A landscape with many valleys, sampled at points; each row gives a point and its height.
A ball rolls from a point to the lowest of its 2 nearest points, and stops where none of them is lower. Distance is the straight distance between rows; heights are no part of it.
Z_539 (h 290): [143 181 127 142 118  95 103 146  97 133 103 138  98  66  85 129 156 126
 119 149  95  86  92 200 124 179 165 118 174 133 143 128 188 117 103  80
  98 139  97 156  98 158 171  95 135 140 113 142 117  99 139 106  77 173
 105 102 179 129]
Z_982 (h 315): [159 122 112 146 121 109 103 125 137 145 127 139  84  67 111 134 140 123
 147 154 121 106  99 162 152 179 142 148 177 158 136 133 179 149 108  90
 137 145 120 161  94 129 137  84 144 106 116 134 140  98 112 100  51 161
 145 119 153 125]
Z_236 (h 687): [141 106 103 158 118 134 181 129 114 150 147 180 148 169  72 153 177 148
 118 124 130 140 137 131 121 146 139 108 129 145 121 171 137 164 179 101
 102 144 129  86 128  77 119 195 104 176 105 152 136 145 143 133 147 138
 135 137 104 132]
Z_604 (h 213): [160 110  93 154 144 120  77 139 184 146 138 163  63 112 146 128 117 152
 160 160 131 122 113 123 144 190 116 174 126 144 154 146 135 124 134 108
 157 117 115 163  86 137 142  81 147  82 111 149 139 118 130  69  62 111
 182 125 148 120]
Z_640 (h 614): [157 138  78 149 102 112  94 148 195 145 121 190  81 181 104 165 136 140
 160 152 125  48 145 111 104 174 148 161 108 156 121 118 204 125 122 110
 141 164 137 141  61 127 123 112 105 103  95 131 119 201 119  79  94 101
 130 133 109 135]
Z_852 (h 423): [145  77 127 131 152 115 128 104 107 151 116 143 170 115 115 138 125 135
 207 126 145 130 116 132 100 145  93 113  75  97 151 153  77 102 121  75
 143 113 133 148 128 125 142 159 102 132 153 146  95  80 136 124 149 146
 139 155 129 124]
Z_571 (h 476): [118 168 175 136 175 153 115 115 127 128 103  57 105 115 131 120 117  65
 166  53 141 169 161 101 123 106 144 112 119  52 137  70  72  88  84 167
 134  66  79 142 176 165 184 121 146  95 141 127  87 108 137 145 135 134
 132 118 112 154]
Z_460 (h 320): [157 116  98 178 194 182 140  91 105 137 149 136 104 179 112  94 156 164
 131 126 130 176 121 144 171 144  85 134 132  80 132 183  80 131 158 127
 114  83  58 145 159 107 133 146 153 103 140 178 126  67 144 105 101 103
 169  97 112  85]
Z_401 (h 232): [144 105 130  83 130 139 137  85 129 146 131 154 128 120 157 147  85 146
 184 106 153 115  47 135 212 125  73 120 133  82 152  93  94 168  41 176
 196  93 113 134 152 119 116  91 163  85 147 121 154 133  74  68 112 148
 141 147  87 128]
Z_130 (h 536): [151 192 147 120 156 150 148 141  79 141 107 123 134 114  83 119 103 176
 125 111 163 178 108 154 135  87 146  67 118  77 150 151  71 102  96 111
 119  64  99 134 178 112 175 144 108 110 158 173  58  55 130 107 153 124
 155 141 104 158]
Z_221 (h 610): [ 94 208 134 108  97 151 158 118  88  88 126 115  99  95 100 132 141 169
  99 143 118  57  87 168 133  79 126  79  90  69 133 168 161  95 141 165
 102  90  93 141 118 123  98 116 158 118 143 144  94  93 119 122 160 130
  65 122 143 123]
Z_81 (h 379): [117  95 142 144 141  89 101 120 106 124 101 122 133 110  90 145 162  92
 223 122 117  85 117 129 104 169 107  87  81  98 174 130 115 118 102  66
 143 102  98 149 131 133 153 140 127 116 142 150 112 121 134 128 123 163
  95 132 177 141]
Z_79 (h 668): [111 166 126 104  99 160 178 151 107 159 122 122 163 151 158 115 123 138
  61 156 127 128  97 133 142  51  99 110 141 112 103 150 129 124 131 179
 124 139 157  77 141 113  62 137 110 165 158 125 106 136 114 142 197  98
 100 122  92 102]
Z_406 (h 367): [166 125 113 177 152 177 156 113 108 182 112 162 114 199  78 117 145 140
 110  96 128 175 162 154 131 129 145 121 162  89 107 156  87 132 140 116
  70  98  73 129 176 110 164 155 120 145 134 173 111  46 138 128 134  97
 155 104  95 108]
Z_771 (h 95): [123 106 153 139 169 131 128 117 113 105 169  68 132  91 153  87 128 127
 104 140 109 176 131 114 151 120 118 156 150 151 135 151  89 134 145 131
 140 109 142 149 115 145 123 109 164 124 123 122 147  89 135 136 102 133
 159  87 158 115]
Z_290 (h 279): [162 106  99 159 170 201 150  77 110 103 146  97 104 175  97 122 164 130
 162 124 142 145 140 120 147 170  90 131  94  74 113 174 100 105 171 134
 126  96  64 170 145  94  93 148 175  94 154 147 124  81 134 128  76 123
  97  95 121 103]
Z_835 (h 690): [106 137  99 108  83 168 195 141 102 119 140 158 159 161 136 126 150 175
 104 176 127  59  68 147 144  61  81  95  94 107 134 173 145 159 162 165
 131 127 144  78 122  73  60 155 135 121 154 112 128 142  99 102 163 105
  81 148 103  90]
Z_72 (h 140): [102 145 121 131 115 116 113 108 158  98 105 159  93 148  86 171 146  96
 152  88 129  99 166 106 123 162 151  99  92 109 114  81 141 127 115 128
 123 125  92 137 135  93 152 173 135 114 137 128 125 174 136 117 140 134
 113 132 104 156]
Z_74 (h 409): [134 174 120 100 130 101 103 135 144 114 130 175 113  93 175 128  83 178
 120 144 139 129  90 143 149 127 139 156 134 153 127 124 155 125 105 130
 147 155 163 135 103 135 121  90 106 111 106 135  93 123 115  79 128 115
 174 157 106 143]
Z_449 (h 487): [138 127 106 162 109 135  95 127 179 145 119 176  69 236 127 121 155 121
  66 117  78 129 190 115 103 165 150 166 143 150 104 116 126 133 172 143
  81 146 103  96 102 111 142 130 131 119  79 135 158 165 130 139 103  93
 149 115 125 129]
Z_794 (h 422): [ 68 136 159 121 118 121 152 118 101  52 156  92 148 144  97 106 177 128
  70 135  96 102 138 116 141 102 127  88  98 106 139 154 110 133 159 159
  96 114  98 101 135 116 126 167 177 135 125 117 176 167 140 169 160 138
  68 103 142 141]
Z_967 (h 300): [ 87  54 133 139 148 129  96 129 113 135 143 107 187 178 181  85 101 131
 147 164  93 132 119 113  88 111  73 132  59 118 164 172  56 108 182 126
 113 134 159 126 113 141  91 150 119 153 159 114 167 116 147 163 184 118
 114 126 170  99]
Z_783 (h 630): [122  75 139 103 112 120 198 130  86 132 139 175 206  89  90 149 103 177
 139 129 165 123  79 139 131 137 116 119 122 142 131 175 115 149 152 111
 149 176 170  92 131 107  89 175  82 190 135 142 127  78 128 153 162 165
 131 166 116 152]
Z_107 (h 782): [131  60 117 147 135 118 109 149 173 152 176 163 145 208 178 103 122 163
 127 180 114 135 126 101 121 122 102 188 134 187 138 164 105 174 178 120
 121 136 181  92  87 139  95 113 116 109  80 114 178 169 120 113  93  78
 192 140 126 106]
Z_503 (h 906): [141 167  89 110  88 123 122 141 142 115 137 101 114  80 172 131 116 130
 116 155 141  54  77 140 158 110 114 134 146 175 101 104 214 136  94 151
 144 163 152 150  83 129  88  61 154 102 133 109 138 152  75  98  70 132
  87 113 136 114]
Z_124 (h 826): [163  70 124 158 153 146 102 117 167 172 156 162 126 212 156 120  99 134
 114 113 144 205 188 106 102 137 127 178 128 157 109 123  76 124 171 132
 113 147 138 156 132 140 156 131  99 116 134 119  97  97 160 138 135  78
 208 145 101 122]
Z_73 (h 321): [134 125 158  88 146  85  76 129 117 132 113 135 121  46 156 120  66 129
 158 128 134 144  72 156 143 137 116 156 156 138 134 114 122 107  55 127
 163 131 152 141 121 165 150  46 126 130 123 137 134  83 110 111  98 149
 177 146 140 147]
Z_351 (h 621): [129 203 161 126 136 163 141 169 113 125 116  60 104 113 106 110 157  68
  58 100 143 181 177 131 121  92 179 111 184 114  91  92 150 111 115 163
  87 111  98 120 178 163 160 128 128 145 110 114  96 128 155 177 127 131
  95  97 138 148]
Z_35 (h 450): [140  92 140 134 173 144  93  94 145 169  99  95 123 156 154 122 114  68
 189  84 126 166 139  90 115 137  96 122  98  82 148 102  70 102  96 147
 142  72  92 167 165 153 162 101 132 104 159 141 117 101 127 135 129 114
 151 119 131 115]
Z_756 (h 530): [135 147 143 136 143 159 108 160 138 150 146  87 116 133 205 104 136 104
 141 148 146 157 134  81 133  84 111 127 128 146 146 107 116 118  93 156
 169  69 153 124 135 162 104 119 114  94 138  94 121 184 136  99 107  84
 116 119 123  92]
Z_105 (h 539): [106 172 131  98  97 111 153 137 100 129  53 125 166  93  96 167 116 121
 137 105 120  63  95 148  94 111 117  79  84  89 115 115 158  84  98 134
 125 140 128 123 133 123 118 142  94 156 152 144  98 119 110 150 188 142
  65 147 137 132]
Z_229 (h 365): [ 73 120 159 128 139 124 136 134 109 110 150  99 181 164 143  89 131 140
  87 154  80 145 131 117 106  70 110 103 100 112 145 169  77 131 178 148
  97 126 143  97 133 129 100 170 129 171 135 114 162 148 156 178 191 126
  94 104 163 109]
Z_419 (h 892): [118 155  79 119 104 155 112 142 172 108 140 106  97 134 186 113  95 152
  91 179 137  84 116 114 112  96 121 164 129 168 106 115 185  92 153 152
 126 156 164 138  84 127  73  74 149  89 119 128 152 167  93 126  84  94
  91 116 137 107]
Z_704 (h 283): [182 166  96 165 108 171 129 130 149 157  97 127  61 110  99 206 148 107
 138 114 163 132 163 131 138 169 161 131 156 131  86  84 217 114 108 110
 136 134 120 175 106  95 152 130 118 113 139 128  84 144 117  89  70 136
 103 130 111 141]
Z_762 (h 479): [128 182 119  84  96 128 147 133 143 134  80 189 139 101 131 172  89 144
 107 103 152 129 116 140 137 110 152 125 160 139  83  87 167 122  88 144
 134 158 147 118 143 107 116 119  88 153 114 136  90 135 108 115 168 129
 162 174  69 163]
Z_871 (h 700): [ 68 138 144  87 119  74 111 129 133  33 156 121 147  79 152 121 123 125
 142 133 129  61 141 114 152 110 160 114 110 159 139  77 152 142  79 143
 152 147 164 113 135 142 129 128 163  88 139  73 140 218 127 119 163 134
 106 137 109 179]
Z_313 (h 578): [128 228 147 119 113 153 148 163  63 104 103  74 115  78 101 116 124 160
  76 125 136 109  92 175 116  79 160  69 128  87 137 163 149  92 120 120
  82  72 126 136 135 158 153 140 127 130 129 161  65  76 138 145 155 139
  84 110 146 145]
Z_984 (h 688): [105  92 139 164 132  78  75 123 129 110 110 154 125 140 101 118 125 156
 131 151 102 119 130 172  88 195 158 154  92 150 158 156 115 103 189  69
 111 196 144 149  91 149 176 129 136 163 103 138 126 106 167 140 118 154
 131 132 172 139]
Z_536 (h 183): [169 185 114 159 105 111 138 167  91 163  99 129 104  85  71 175 177 118
 133 127 144 100 125 165 128 157 169  90 156 138 124 126 198 137 109  68
 117 121 116 147 119 114 172 155 111 129 122 153  87 143 142  86 106 149
 101 113 145 126]
Z_760 (h 863): [145  99 138 142 122 103  86 128 162 132 144 112 104 126 183 126 123  96
 135 134 125 167 171  98 134 146 151 171 158 183 119  81 144 141 125 127
 133 155 158 143 111 148 139  97 125 109 101 101 138 154 120 129  85 119
 151 141 131 144]
Z_289 (h 197): [ 87  63 151 111 127  87  75 153 138 143 168 132 163 165 198  67  98 137
 123 162  64 138 115 138  97 117  93 158 108 131 172 180  64 129 128 112
 103 130 165  97 102 178 104  94 121 156 111 118 182 104 132 162 153 105
 143 127 173  95]
Z_922 (h 351): [183 128 107 162 106 163 133 134 149 161 105 104 114 136 101 180 126  96
 105 114 165 158 188 135 118 179 163 149 176 173  74  94 194 119 159 108
 115 191 131 175 111 131 151 117 114 162 128 117 104 127 130 139  69 146
 126 129 142 134]
Z_981 (h 752): [112  50 130 126 140  90 130 115 129 108 195 148 154 154 191  84 124 162
 131 151 123 166 114 109 168 128  93 158 138 162 157 153  60 198 135 134
 135 112 147  87 132 127 106 131 159 115 112  95 185 143 130 125 121 108
 193 138 114 102]
Z_293 (h 569): [130 169 121  97 110 160 139 123 150 151  54 115 141 147 110 167 125  64
 131  78 127 109 148 110 106 111 128 107 121  78  82  72 150  84  91 188
 124 133 108 136 156 110 121 125  97 163 153 140 104 126 117 179 177 114
  85 136 107 132]
Z_789 (h 331): [112  54 127 105 151 137 138  31 149  84 162 122 130 106 157 117  81 148
 170 116 145 117  97 123 170 176  81 166 101  77 152 156  76 137 135 156
 175 134 117 153 132 129  87 107 200 122 151 115 172  73 114 142 112 174
 150 130 116 123]
Z_163 (h 420): [114 116 137 127 127 118  78 117 156 175  75 113 131 126 134 126 137  56
 215 113  87  98 110 120  96 155  81 104 108  63 160 112  97  91  79 121
 138  75  87 142 142 145 133  97 136 117 138 127 122  97 107 131 130 117
 114 118 165 114]
Z_476 (h 506): [103 206 160 127 178 145 126 124 113  93 108  88 106  93 130 117  96 145
 118 103 134 167 130 130 133  87 149  99 117  71 155 103  87  84  78 153
 130  58  98 151 170 144 174 120 130  94 129 141  68 100 140 112 146 119
 149 122 116 146]
Z_590 (h 519): [150 112 130  87  97 108 140 104 157 168  80 175 150 119 123 167  74 120
 144  67 165 161 135 127 137 139 137 143 175 126  81  76 114 151  73 157
 136 180 153 122 148 108 139 122  87 155 128 129 119 103 101 142 162 131
 194 160  73 154]
Z_284 (h 465): [107 137 154  86 122 134 202 150 101  94 120  49 187  53 125 147 109  97
 122 115 161 103  99 104 154  89 111 109 158 137 126  94 146 146 108 158
 165 137 159 102 162 145  96 152 122 155 161 102 130 154 117 166 162 163
  92 123 117 154]
Z_937 (h 692): [ 96 118 143  98 119  67 102 128 143  95 124 175 138 119 160 150  85 133
 170 116 147 122 148 110 130 135 162 141 110 149 122  81 126 154  87 122
 155 155 168  90 152 139 143 143 103 115 119 103 128 208 118 104 168 116
 160 175  84 182]
Z_407 (h 586): [151  72  89 148 128 154 136  85 173 157  90 171 143 181  87 179 110 119
 171 108 146 134 172 127  76 176 132 157  91 114  95 139 128 106 176 116
 132 185 123 148 110 106 121 156 100 179 134 144 113  96 141 147 145 120
 138 159 102 140]
Z_961 (h 609): [136 188 156 117 138 159 153 180  81 140 124  69 157  85 124 101 134 114
  87 130 147 171 120 133 108  52 133 108 162 122 135 129 130  98 102 117
 106  83 137 120 147 158 143 133 101 149 141 136  85 112 149 150 150 130
  94 115 157 130]
Z_311 (h 845): [140 113 148 154 157 119  68 149 154 168 134 131  96 148 192 110 110 102
 123 102 123 206 202 102  94 123 159 181 120 138 112  85  94 109 103 141
 131 122 125 157 149 168 184  97 102  83 114 110 100 130 153 112 133  82
 173 146 125 143]
Z_324 (h 712): [110 129 118 115  99 148 168 167 127 101 179 130 132 196 169 116 170 168
 105 193 127  69 108 105 131  52  96 102  77 149 152 156 137 158 163 133
 146  93 157  91 112 105  65 170 148  83 151 108 149 214 113  88 146  74
 102 131 115 100]
Z_785 (h 498): [133 155 124 142 132 127 134 138 116 114 175 151 100 149 114 100 196 156
  84 152 103 139 100 137 172 107 129 120 165 145 137 154 128 175 143 130
  97  91  86  88 133  93 126 146 154 109  91 127 161 148 125  99 113 109
 140 104 126 104]
Z_747 (h 502): [165 129 158 120 169 144 192 129  61 140 148 122 169  70  76 102 126 192
 119 128 175 180  73 162 151 112 122  90 157 121 143 179  93 129 124  92
 114 101 123 116 156 116 150 144 119 137 151 175  97  38 126 127 128 155
 157 129 116 129]
Z_371 (h 540): [131 142 142  97 121  72 118 178 114 149 122 150 141 112 111 111 137 104
  91  95 110 170 164 135 120 128 170 132 216 173 117  96 134 151  87 114
  88 151 132  96 155 154 178 119  99 161  90 116 126 139 132 161 151 146
 151 142 139 135]
Z_637 (h 806): [142  58 103 159 150 138 116 104 168 148 158 164 133 226 169 123 115 150
 128 137 117 160 169  81  97 142  85 170 102 155 125 142  91 148 197 152
 124 150 138 112 101 114 102 148 116 119 120 130 164 151 147 130 119  77
 185 143 107 106]
Z_68 (h 638): [107 168 118 146 102 115 138 133 113 122 114 146 116 137  68 133 181 131
 130 141  93  49 106 157 120 123 138  85  85  89 156 155 153 123 145 110
 102  87  69 121  98  90 137 152 151 114 132 148 115 125 129 102 137 140
  59 103 149 123]
Z_341 (h 282): [122  56 135 126 171 124 134  51 132  62 157  99 131 122 110 125 131  94
 183 106 125 126 151  97 135 184 108 136  80  92 129 136  76 134 164 135
 151 128  97 160 141 130 107 153 191 116 148 109 173 122 135 173 117 175
 112 113 140 154]
Z_845 (h 415): [167 109 117 181 124 158 137 107 151 175 113 149  91 197  85 131 158 121
  76 108 108 184 198 139 122 154 151 160 204 141 101 128 119 148 170 122
  78 137  88 130 130 107 153 147 128 151 109 145 145  82 145 147 107 114
 160  99 104 109]
Z_598 (h 659): [110  79 134 107 103  92 172 133  98 143 149 191 191 103  69 166 161 140
 164 122 141 109 102 124 128 123 137  99 129 153 137 141 119 188 117  88
 138 155 144  74 137  93 134 212  87 162 122 125 134 163 126 128 161 153
 145 166 101 166]
Z_228 (h 362): [130 190 130 163 116 137 115 165  98 105 156  96  77 134 121 109 185 134
  43 157 127 117 150 147 132 136 177 109 144 147 123 152 187 122 187 111
  87 119 108 131 102 140 154 130 156 112 101 125 126 157 168 128  94 153
  79  74 174 118]
Z_235 (h 466): [158  79 119 131 148 164 155 110 109 167 131 145 168 128 117 102 100 175
 137 131 154 199 107 142 132 115 102 134 132 132 133 166  85 139 142  97
 137 118 146 132 142 121 129 132 106 156 145 152 106  50 141 121 128 129
 187 138 118 112]
Z_541 (h 219): [124 121 161  99 160 111  87 152 115 123 169  77 135  72 216  63  78 129
 121 154 111 162  92 144 149 102 104 162 152 148 153 142  89 114  88 142
 149 109 165 125 109 188 126  45 142 131 113 118 146  96 121 147 107 129
 161 123 158  99]
Z_882 (h 437): [128 108 120 106 111 149 202  98 115 103 114  62 163  79 109 152 137  89
 122 112 159 104 102 121 171 133  93 126 165 140 100 102 172 150 121 164
 142 148 139 109 126  96  76 125 157 161 156 100 173 126  84 169 123 170
  83 103 126 127]
Z_469 (h 554): [135 100 135 107 124  97 150 110 142 139 122 172 155 127 100 143  82 146
 107  55 167 178 172 123 114 152 169 149 173 151  83 110  83 143 138 142
 118 192 161 116 164 114 146 160  95 186 129 125 120  72 131 183 178 134
 199 144  82 152]
Z_997 (h 647): [ 77  93 132 140 126  80 110  95 123  68 129 121 136 119  92 127 127 132
 140 143 100  83 133 137 103 174 146 110  56 129 142 147 119 106 199 106
 112 184 133 136 112 141 122 133 159 157 134 133 167 116 156 167 140 163
  69 127 171 150]
Z_707 (h 471): [167 172 108 140 118 202 146 129 125 166  93  72 101 104 119 143 159 113
 142 137 118 108 107 138 136 108  93 118 143 106 111 119 171 106 105 149
 139  78 109 165 119 116 115 101 147 111 147 140 120 100 108 111  78 119
  80 102 148  92]
Z_253 (h 225): [115 143  96 137 131 133  63 143 157 142 106 147 114 153 187 145  91 146
 170 160 118  63 123 132  56 124 113 125   8 103 164 161 136  57 148  99
 154 125 144 169 114 138  97  99  87 105 150 144  89 125 141  93 145  93
 102 152 147 101]
Z_817 (h 727): [ 89  84 148 122 143 104 174  95 102  86 183 136 159 130 119 107 120 159
 105 125 134 170 130  97 151 131 124 133 119 142 125 159  69 175 183 145
 139 164 165  97 143 101 101 160 148 149 131 102 173 121 139 155 159 131
 174 126 103 134]
Z_636 (h 334): [139  70 149  98 142 115 130  89 105 127 127 134 166 100  75 146 149 109
 224 118 131  86  81 120 153 149  89  97 116  88 162 119  94 174  69  97
 170  72  64 134 150 118 141 157 151  95 149 134 170 128 116 116 121 176
 111 136 148 129]
Z_498 (h 644): [ 93 191 148  84 116 121 140 165  99 115 133 116 143 130 168  95 134 135
  74 145 102 125 112 119 148  65 120 111 149 119 114 108 121 147  87 177
 115  97 137  85 159 125 100 143 115 133 130 114 130 186 117 132 176 103
 119 114 109 114]
Z_47 (h 337): [144 165 107 155 113 133  47 163 156 164  93 153  84 156 148 126 132 111
 141 148 125  94 165 139  50 120 160 123  46 135 140 139 156  54 162  97
 129 132 147 164 109 141 165 107  75 100 108 142  73 148 163  90 132  80
 114 154 151 131]
Z_521 (h 617): [101  61 117 138 109 111 118  85 163 109  95 125 154 167  93 157 111  97
 167 112 117  96 157 118  95 189 127 133  50 106 112 121 135  90 185 123
 122 196 137 155  97 116 108 146 142 169 151 116 160 120 130 188 138 154
  92 142 147 137]
Z_927 (h 673): [ 66 171 152  83 115 101 112 152 116  68 163 134 146 100 178 108 121 155
 101 160 114  80 107 129 129  69 138 104  95 138 145 132 144 136  90 147
 142 111 151 113 128 138 103 119 149  96 131 108 119 185 121 106 174 112
 106 133 118 139]
Z_855 (h 401): [169 124  99 131 108 148 185 133 128 139 129  85 152  98 100 168 148  90
 104 124 162 158 138 115 154 144 134 142 193 181  92 116 193 142 162 115
 123 178 145 136 118  96 104 127 130 164 126 112 134 123 104 136  87 162
 119 123 126 121]
Z_375 (h 504): [ 97 157 144 107 115 105 139 144  92  98  93  92 159  55 107 158 121 113
 140 116 141  94 119 133 114 121 140  94 126 147 126 113 182 112 110 117
 140 149 157 149 123 144 131 135 104 157 139 121 111 137 132 154 147 173
  93 138 156 147]
Z_821 (h 706): [ 89  98 155  99 138  85 178  81 117  45 148 128 164  83  87 134 130 132
 108  99 157 130 139 108 161 159 161 121 120 139 121 114 113 166 159 149
 135 178 147 110 171 101 119 180 157 149 129  95 162 136 129 175 167 165
 141 130  85 169]
Z_66 (h 239): [117 147 147 145 150 107 103 140 111  79 170  85  81  90 140  89 139 140
  53 161 104 168 141 155 142 153 180 159 175 177 134 135 138 126 179 114
 118 147 131 151 101 167 155  92 162 107  85 112 128 125 151 131  63 158
 142  91 163 136]
Z_264 (h 439): [132 151 122 178 141 159 130 154 101 118 176 126 100 163 113  92 173 156
  53 167 118 166 144 135 117 100 150 119 135 168 125 184 131 144 197 101
  87 110 118 111 114 107 145 162 144 109 103 127 121 166 174 114 117 114
 129  93 150 100]
Z_10 (h 421): [137 171 145 137 122 102  73 176 124 161  95 155  91 101 129 126 134 124
 142 146 122 127 138 158  82 139 180 118 106 133 160 121 139  80 103  83
 123 117 134 138 126 155 184 108  75 109 110 144  65 132 168  83 136 104
 135 147 143 147]
Z_241 (h 594): [143 196 127 122 105 157 140 142 152 173  81 101 116 136 113 145 150  50
 100  74 121 160 179 106 133  93 136 121 206  93  77  52 180 112  68 172
 111 114  93 125 161 136 141 110 120 146 126 130 122 148 109 158 134 111
 102 115 108 127]
Z_596 (h 428): [143 210 119 132 131 160 126 158 116 106 143  59  66  86 126 117 152 109
  88 141 113 101 128 144 145 109 142 112 163 127 115 117 197 102 143 145
 108 109 102 152 101 156 132 104 169 121 116 142 128 129 129 130  74 143
  83  66 163 114]
Z_20 (h 317): [119  87 123 112  95  80  83 125 160 169 118 132 138 173 187  85 117 100
 109 118  51 129 113 143 117 116  84 168 174 134 148 138  94 152  83 157
  88 119 142  98 110 167 111  71 129 150 106 119 188 109  97 161 128 107
 156 122 143  89]
Z_304 (h 226): [133 115 113 155 133 139 152  77 126  83 113 124  98 135  64 163 179 112
 164  94 138 117 161 129 141 181 136 121 115  95 112 123 127 140 141 123
 130 118  78 141 136  95 122 151 171 107 145 132 155 123 118 143 102 159
  87 107 122 136]
Z_725 (h 499): [166 147 108 151 147 190 125 148 147 180 129  95 100 154 178 128 141 110
 156 163 127 128 112  99 113  91  64 123 118 102 129 122 129 104 122 142
 166  58 119 142 134 127  80 112 127  89 168 142 113 141 120  90  91  89
 108 117 136  66]
Z_745 (h 658): [122 111 112 135 113  87  94 138 159 109 119 190 126 125 129 168 125 142
 195 141 140  53 132 125 120 164 150 131  97 163 134 115 171 144 103  88
 151 165 159 115 102 131 143 129  94 127 100 123 122 198 120  80 126 110
 132 161 105 170]
Z_118 (h 684): [ 81  93 146 114  98  86 193 107 105  60 159 152 175 106  77 139 172 129
 136 125 133  82 137 118 176 118 135  90 115 143 143 114 127 206 123 127
 143 141 128  85 165  89 129 191 157 120 131  94 187 193 120 131 167 156
 109 145  98 166]
Z_48 (h 153): [134 137 131  79 126 152 156  75 149 134 134 101 125  96 190 132  35 153
 139 104 159 163  44 134 213 120  93 159 146  85 132 104 107 138  70 185
 194 115 151 130 152 133  97  64 157 115 151 111 145 101  73  93 119 146
 192 130  68 121]
Z_569 (h 559): [150 127 152 124 142 142 148 173 120 161 135  60 151  93 203 132  95  96
 151 128 175 179 138  93 125  74 109 129 135 152 114  74 130 123  92 142
 188 108 183 118 151 170 107 126  87 111 172  89  95 178 111 106 149 108
 126 150 115 121]
Z_856 (h 488): [119 149 162 131 131  97 106 182 109 153 105 129 123  91 124 127 126 101
 114 112 147 184 172 125  85 136 199 130 149 157 122  93 150 113  88  87
 111 143 134 134 146 162 206 139  82 146 116 129  75 148 172 136 138 142
 139 155 158 156]
Z_734 (h 505): [123 147 147 155 129 120 106 182 102 125 181 119 144 163 164  69 148 145
  66 187 121 163 152 110  93  62 147 129 113 187 152 169 128 120 201  91
  98 115 161 111 107 135 122 149 111 115  96 112 122 178 177 124 144 103
 122 141 176 111]
Z_24 (h 556): [178  94 105 133 106 147 145 109 182 203  71 185 144 165  94 177  99 115
 169  82 145 140 157 128 102 161 146 156 159 138  81 103 146 130 106 123
 133 184 125 140 122 118 157 118  74 192 110 142 100  85 129 141 137 120
 159 159 111 132]
Z_178 (h 593): [105  75 121 104 107 105 154 120 127 137 127 191 190 141 103 135  67 173
 103  95 125 150 115 144 117 142 143 157 142 135 113 169  81 156 152 136
 101 209 176 100 135 115 114 142 103 210 105 142 140  49 136 174 184 149
 191 142 110 141]
Z_135 (h 289): [159  80 130 106 140 143 144  95 104 133 156 143 131  83 105 145 134 136
 220 122 174 108  77 129 206 141  82 117 143 100 144 115 116 173  73 111
 195  88  94 135 141 100 123 126 143  68 164 127 143 137  89  53  83 170
 128 140 109 129]
Z_171 (h 468): [ 93 140 142 116 122 103 145 120 104  95 140 134 128 150  97  88 188 108
  77 133  46 102 106 139 161 110 122 105 181 116 150 150 121 161 127 155
  73 105  77  77 129 118 119 146 171 152  92 134 202 151 109 178 144 136
  86  82 151 111]
Z_316 (h 878): [139 119 109 143 134 159 108 116 183 117 143  84  97 140 179 143 122 111
 115 122 144 150 173  84 123 138 116 164 121 168 100  82 170 116 159 161
 148 149 149 148 101 122  93 114 154  86 125 104 159 189  93 139  74 105
 105 139 128 120]
Z_370 (h 55): [138  99  87 141 158 145  64 124 180 130 137 162  90 170 174 128  94 154
 150 167 113  99 121 111 100 181 109 175  69 119 155 161  96  90 169 110
 153 130 119 166  98 145 119  89 125  94 133 154 130 112 150  96 103  97
 165 147 141 110]
Z_37 (h 555): [144 156  96 152 105 108  90 146 164 141 101 192  74 189  97 132 152 128
 106 136  74  81 157 148 105 165 150 147 153 145 142 126 175 136 129 102
 101 143 107 113  89 130 154 119 110 141  86 147 142 168 130 114  85 125
 103 116 143 129]

Call two points neighbours if one is among the 2 nearest of the other. Go from one point of each pair to the other, from neighbour to neighbour, staying as low as possible. Name the highest point that can't be avoided.
Z_370, Z_536: Z_982
Z_313, Z_771: Z_351
Z_771, Z_289: Z_20
Z_72, Z_498: Z_871

Where does a ball stop that starts at each point below?
Z_419: Z_771
Z_981: Z_771
Z_937: Z_72
Z_375: Z_536
Z_984: Z_771
Z_997: Z_771
Z_569: Z_536
